Each row is a point on a landscape with many valleys, with its height.
From any point a ball takes the steepest step (drop divided by distance) to one of its 3 nearest points. It stops when none of these is lower. Distance is the straight distance between rows; heights are no part of it.
J222 (h 394): [ 17  25  -6 -43  37  41  28   8  36 -37 -39 -41 -23 -23  -4 -10   5   3
  19  35 -11]
J715 (h 102): [ 15  19  13  21  20   2 -11 -35  10   6 -18 -23 -22  46 -52   5 -35 -11
 -40  -8   2]
J707 (h 165): [ 12  32  17  -5  42  24  -2 -49   8  21 -23 -44 -12  55 -46  14 -41  18
 -44   7 -31]
J83 (h 339): [ 14 -10 -25 -43 -11 -19  -6  10   5  37  17  22  26 -14  35  -2  20   6
  39 -11 -24]
J454 (h 620): [-11   0 -17  11  -4 -10  -7  10  16 -54  -2  16 -40 -31  19  15   4 -38
 -28   3  27]
J398 (h 146): [-17  30   2  23   6   5 -17 -21   2 -21 -19 -18 -27  33 -52   8 -30 -32
 -38  -8   0]
J443 (h 365): [ 48  10  15 -29  36  16  10  -3  30   8  -6 -31   2 -26 -16 -40  -7  11
  36  39 -18]
J42 (h 632): [-24   8 -21 -75  -6  44  11  -3  24 -11 -28   9   0  31  42  36 -20  30
   4 -14 -14]
J166 (h 437): [ 51  42 -28 -28  55   0  13 -11  43   5 -23 -53 -46  21 -43 -13 -16 -29
   8  19 -42]
J699 (h 193): [ -9  16  13  61  16 -24 -13   0  23  -8  -1 -22 -52  20 -61  -5  -8 -54
 -43 -14   7]
J830 (h 426): [  0 -18 -21 -33 -40  -5  -8  23  -8   2   7  36  27 -35  50   5   5  18
  19  -1   6]
J950 (h 266): [ 12 -20   5  34  19  -5 -11 -14   5 -18  24  14 -10  21 -18   5 -16 -26
 -16  20   2]
J631 (h 424): [ 29  11  20   1   5  29 -11  39  11 -44 -43 -32 -25 -59 -16 -45  22  23
  33   0  58]
J91 (h 604): [ 29 -53  -7  32  18 -14   8  -6 -12  49  72  28  19  10 -13   8   7  14
   1  51  -6]
J35 (h 395): [ 35  -5   8  30  41 -10  17  16   7   4   7 -11 -11 -42 -17 -28  15 -21
  34  26  20]
J811 (h 616): [-33  -9 -11 -38 -35  23  -8   0   3   8 -30  18  19  45  10  21 -20  -6
  14 -30 -12]
J301 (h 550): [-25  16 -10 -21 -15  11 -17 -18  27 -60 -60 -10 -47   9   8  28 -17 -24
 -33 -20  31]
J256 (h 206): [-31   0  24  40   6  -7 -30 -23 -21 -40  10   1 -24  30 -26  18  -9 -36
 -49  -1   8]
J722 (h 425): [ 39 -20 -11  47  57 -32  16  21  19  17  18 -18 -18 -44 -44 -46  49 -39
  31  49   8]
J549 (h 463): [ -8 -15  -6 -15 -22  -3  -9   3  -5  26  14  17  32  11  16  10  -3   0
  14 -18 -27]
J75 (h 489): [ 19  -8   1   8   5  -9  23  23  -7 -48   8  33  -4 -73  46  -5  40  10
  -2  22  42]
J718 (h 416): [ 15   3  21  38  36 -22  16  40  20 -19 -14 -20 -21 -66 -16 -42  50  -7
  29  31  40]
J237 (h 218): [-33  19  11  43  -3 -13 -15 -26  -7 -40 -33 -13 -53  15 -29  30 -17 -54
 -29 -32  25]
J825 (h 283): [-18  18  11  28 -41   3 -16 -31 -48  34 -12 -30  29  55 -32  16 -48  43
 -36 -13 -15]
J323 (h 759): [-58  -4 -20 -25 -67 -23   1  11 -24   8  -4  32  26  32  21   8  16 -17
  20 -38  -9]
J984 (h 343): [ 20   5  -7 -40  20  12  13  -9  21  26   4 -26  18  23  15 -12 -27  15
  31   5 -39]
J399 (h 419): [  1 -17  -6  20  -4 -11  -2 -27  -4  35  37  -1  21  51  -5  15 -10  -1
 -20  -3 -25]
J202 (h 312): [ 27 -25   1  44  42 -28   3  -4  -2  -5  38  -6 -26   2 -15  12  -1 -59
 -31  37  18]
J557 (h 50): [-24   9  19  25 -28   4 -21 -33 -42  22  -8  -8   9  45 -17  33 -13   9
 -22 -24   1]
J981 (h 493): [-38  19 -31 -54 -34   6  -8  20   4   0 -17   9  20  -6  43  -1   5  23
  49 -43 -29]
J201 (h 475): [-13 -15  15  19 -29 -15 -15  -4 -32  12  38  23  26  39  10  28 -10  -3
 -23 -30 -25]
J416 (h 436): [ 36  33  18 -32  28  28  12  27  39 -20 -65 -51 -24 -45 -41 -47  30  46
  42   0  41]
J173 (h 392): [ 42  -2  17 -17  -7  46   8  34  19 -23 -16 -16   3 -52   6 -29  16  36
  35  16  48]
J242 (h 820): [-48   2  -7  11 -64 -14  -8   9 -29   2 -33  30  22  53  14  21   5  -7
  -8 -58   1]
J106 (h 739): [-48  -9 -22   7 -37 -33 -16 -22 -32  33  -5  23   9  30 -17   0  -9 -17
   1 -63 -45]
J212 (h 49): [  6  13 -14 -29 -21  12   9  33 -11   7  -3  -1  32 -36  55 -37  13  37
  63 -20   7]
J357 (h 415): [ 41  27 -20   0  58  -6   4  38  39  -3  -9 -56 -16 -22 -21 -32  12 -24
  19  39   7]
J372 (h 531): [-35 -20  13  13 -23  -3 -16 -21 -17 -26   6   2  23  33  32  27 -24   3
 -32 -20   7]
J58 (h 589): [-34   7 -39  -7 -29  -8  -9  -8 -11  42 -19   5  25  55 -26   4 -23  -1
  12 -39 -46]
J415 (h 359): [ 12 -11   6  34  37 -10  12  12   7 -28  13  13 -29 -42   4  -7  20 -30
  -6  30  15]
J330 (h 545): [ -9 -14  -1  -4 -26 -19   3  19 -15 -14  10  30  25 -20  52  14   0  -3
   9 -17   2]
J580 (h 200): [-14  11  -9 -10  19 -16  -6   2  36 -30 -16 -27 -45   2 -30 -11  -9 -67
 -25  -3  -7]
J336 (h 264): [-12  40  -3   1  -8  30 -13 -40 -22  26 -39 -48 -12  60 -30   4 -42  42
 -49 -22 -30]
J316 (h 291): [ 45 -18   3 -15   6   3  13  23   8  30  27  -2  12 -35   6 -30   1  10
  34  30  -1]
J523 (h 370): [ 17 -36   5  16  -5 -12   3   4 -20  29  40  39  28 -35   5 -18  42  21
  25  22   2]
J684 (h 710): [-58  15 -28  -8 -37  -9 -26  -9 -47  39 -26  21  -1  49 -33   0  -6   9
  -6 -72 -50]
J191 (h 603): [-11   2 -13 -45 -21  28  -9  19   2 -19   0  16   9 -19  45  16 -19   8
  24   6  20]
J62 (h 430): [ 24   4  15  -8  15   8  12  41  24 -24 -12 -18 -29 -50 -24 -34  12   7
  43  21  28]
J598 (h 508): [ 18 -20  -2  14  -2 -32  -7 -23 -19  52  65  16  33  29 -15  17  -6  18
   4   4 -34]
J304 (h 349): [ 59  -8  25  16  38 -15  -3  -6  19  14  21 -31 -10  12 -15 -11  -9 -26
  12  48  -4]
J392 (h 191): [ 32 -19 -32 -39   3   5  10  15   3  54  28   1  35  -3   2 -29   1   9
  49   2 -29]
J639 (h 288): [  7 -34 -13 -25 -12  10   2  23 -15  18  29  21  32 -44  31  -9  26  19
  36  -8  10]
J686 (h 526): [ -9  14  -8 -30   1  22  28  20  33 -62 -19  -3 -38 -21  29  19   9  -4
  -9  23  36]
J828 (h 538): [ -2 -25 -18 -21 -25 -21   4   1 -10  54  48  30  31  13  -1   5   3   2
  12 -19 -37]
J968 (h 219): [-31  29  -8 -27  32  40  17 -35  58 -26 -38 -41 -42  30  -6  27 -35 -12
 -27  -2 -17]
J363 (h 449): [ -3   6  -7 -46  12  20  15   0  24 -20  10  -4  11  15  37   9 -15  -4
   6  14 -24]
J457 (h 355): [  1 -23  25   3  -1 -19 -11  -7  11 -11  39  11  10  -4  24 -10 -11  -5
  -6   5 -14]
J877 (h 716): [-16 -43   5  23 -10 -16  33  50 -47   2   6  31  58 -73  23 -41  83  57
  11   8  26]
J43 (h 749): [-27   8  21   5 -34   9  -3  -6  15 -59 -17  52 -42   1  56  40   6 -25
 -28   4  51]
J634 (h 596): [ 10  11   8 -15  -4  15   5  12  15 -36  -9  21  -6 -22  36   1  -5  -8
   2  18  19]
J365 (h 642): [ 20 -17  42  22   0   6  22  24 -29 -30   6  34  36 -83  20 -35  50  71
  13   9  47]
J934 (h 509): [-30  28  -1  49 -58 -32 -22 -11 -64  69 -18 -25   5  55 -38   8  -7  18
  -3 -50 -32]
J872 (h 308): [ 17 -36  30  30  21 -17  12 -12 -12  -9  34  32  -6  -7  24  -5  10  -8
 -17  26   7]
J113 (h 157): [ 14   3  18  54  11 -27  -1 -28 -11  12   4 -18 -20  47 -43  23 -35 -16
 -44  11  15]
J925 (h 220): [-27  36  18  -3  13  22  -8 -52  -2  -3 -41 -45 -17  44 -53  14 -39  29
 -50 -17 -18]
J764 (h 307): [ 28   4   3  -3  31  -5  -9 -26  12  -9  12 -20   0  25  -2   5 -10 -34
   4  22   7]
J469 (h 438): [ 23  53  -1 -52  24  54  15  26  35 -35 -55 -11 -39 -50  10  -3   4  14
  18  22  36]
J776 (h 403): [ 16 -51  -1  34  22 -19  29  11 -19  28  58  51  41 -62  27 -14  52  25
   6  40   9]
J625 (h 787): [-37 -33 -25   6 -26 -37  -9   6 -14  20  38  65  32 -25  23  -2  50 -21
  -3 -27 -25]
J267 (h 338): [ 53   9   0 -34  12  27  -8  28  26  -6   8 -26  12 -36  11 -23  -3  20
  50  33  -1]
J807 (h 515): [-22 -21  12  63 -10 -25   4 -41 -34  29  62  23   3  24 -10  34  20  10
 -53 -13 -14]
J471 (h 367): [ 21  -3  -1 -19  26  -6  -8 -27  24  43  30 -21  22  45 -11   3 -45  -8
 -10  15 -34]
J148 (h 303): [-14   0   7   2  -7  -5 -17 -17 -23  50  14 -16  28  38 -10  23 -14  11
  -8 -28 -45]
J780 (h 309): [-48  26   1  -3 -17  19  -2 -55 -28   8 -56 -22  -2  55 -25  23 -48  17
 -30 -19 -22]
J903 (h 431): [-36   4  -6 -29 -12  30 -12   1  12 -31 -32 -11 -20  29  23  35 -49  11
 -27 -19  15]
J520 (h 704): [-48  -9 -14   6 -47 -13  -6  -9 -25 -13  19  58  40   0  53  44  20 -24
 -25 -26  -4]
J545 (h 450): [  6  17  14  21  -2  10  17  51   0 -34 -26  13 -32 -82 -13 -35  61  23
  13  -1  85]
J558 (h 366): [ 28 -10  19  13  17   7   8  17  -6  -4  11  19   6 -52  20 -15  26   8
   1  43  21]

Where does a ball stop that starts at each point below?
J634 => J392
J545 => J950
J357 => J392
J301 => J715
J454 => J950

Call two points neighbours if one is among the 3 nearest of the other. Go from one point of each pair to the other, from neighbour to neighbour, staying as low as possible. Name the highest point that can't be avoided.
J968 and J715 => J925
J557 and J968 => J825
J212 and J392 => J83
